Each row is a point on a landscape with many peaks, with its height.
A climber steps from a point to whichever of its 3 nearest points has the largest rise for the distance, and stops where none of them is higher. Distance is the straight distance between rows; heights are no part of it.
J6 height 392: 96  79  85  140  128  121  195  141  159  65
J499 height 513: 146  146  173  89  119  112  125  115  152  129
J620 height 66: 148  86  112  183  150  62  36  136  125  105
J782 height 94: 146  96  93  131  186  35  64  162  156  118
J672 height 400: 105  104  116  154  108  142  170  116  135  79
J732 height 477: 141  130  139  73  157  54  119  146  179  127
J352 height 518: 156  170  186  106  121  121  90  99  122  183
J885 height 271: 142  154  190  128  92  161  119  80  125  166
J103 height 509: 157  164  172  98  133  108  88  117  123  168
J412 height 235: 123  96  126  83  138  65  190  139  213  89
J503 height 260: 85  102  65  158  134  140  176  156  114  91
J663 height 274: 121  119  146  97  115  101  167  112  174  85
J502 height 379: 102  78  105  122  123  98  205  135  193  68
J942 height 347: 147  154  187  122  92  151  133  93  129  151
J652 height 158: 107  140  56  113  150  169  153  192  77  149
J588 height 267: 103  124  94  173  116  174  153  126  89  107
J425 height 414: 148  158  174  97  124  113  112  108  137  144
J803 height 118: 145  116  108  113  182  48  72  159  151  123
J400 height 194: 129  123  150  81  131  83  158  132  187  105
J674 height 285: 123  116  146  90  117  93  165  122  184  84
J488 height 192: 131  106  131  76  143  62  172  143  207  107
J309 height 154: 123  146  73  88  136  187  155  199  74  171
J461 height 178: 115  146  73  148  137  199  128  159  57  170
J36 height 32: 154  140  138  139  163  84  39  130  105  176
J411 height 217: 150  138  131  78  168  57  102  145  163  136
J484 height 406: 107  111  121  154  108  160  156  114  123  87
J214 height 476: 133  138  173  183  76  211  128  63  107  166
J194 height 139: 148  150  158  85  147  84  102  133  149  144
J288 height 465: 122  132  158  135  98  151  150  95  128  100
J359 height 145: 119  156  80  148  135  212  122  166  50  183
J741 height 163: 106  143  66  137  148  184  139  178  64  150
J106 height 609: 131  134  168  90  119  107  143  110  152  110
J176 height 127: 129  159  79  103  135  204  135  188  63  185
J362 height 87: 148  96  107  154  173  47  46  145  127  118
J730 height 117: 138  117  135  70  153  53  139  147  198  116
J168 height 393: 98  95  111  138  117  123  184  123  162  65
J467 height 350: 152  164  180  96  124  117  112  102  135  159
J321 height 81: 141  122  112  147  169  56  41  139  121  139
J780 height 146: 145  152  88  67  120  199  157  199  70  184
J88 height 254: 106  133  79  168  131  192  134  140  69  134
J444 height 306: 117  134  133  180  94  198  140  93  88  135
J839 height 297: 134  142  179  165  84  190  135  73  112  154
J394 height 76: 145  72  105  176  155  46  45  145  146  101
J715 height 61: 152  137  130  129  167  74  48  134  117  165
J772 height 279: 111  129  117  183  101  190  140  107  88  117
J535 height 381: 123  134  165  162  89  186  137  86  111  126
J74 height 398: 97  103  97  145  120  139  178  123  139  69
J195 height 95: 145  93  92  144  176  44  49  160  146  118
J227 height 250: 111  134  125  195  98  209  135  99  77  152
J656 height 438: 153  170  191  111  113  139  92  97  118  196
J801 height 517: 127  130  164  112  106  134  150  103  148  103
J506 height 487: 133  128  164  81  122  100  149  116  174  102
J409 height 453: 137  145  175  120  103  143  142  96  135  117
J511 height 435: 118  134  148  152  90  165  147  95  118  108
J383 height 215: 112  144  87  174  124  208  123  146  63  169
J891 height 176: 149  164  207  141  84  173  111  71  123  191
J808 height 74: 147  136  124  124  176  65  55  137  126  147
J192 height 222: 111  132  102  187  111  211  137  118  63  145
J802 height 261: 91  113  64  158  139  167  154  156  89  111
J975 height 292: 117  100  131  100  126  86  188  126  196  75
J649 height 352: 112  102  126  113  116  103  181  123  183  69

Where does a climber stop that starts at each point below?
J488 -> J649
J36 -> J803
J467 -> J352
J400 -> J106

Call two points neighbours if one is among the 3 nearest of the other. Go from one point of each pair to the other, from neighbour to neighbour, staying as high as possible. Name the lowest point that can't be avoided.
J352, J732 -> J194
J352, J106 -> J425
J106, J214 -> J535
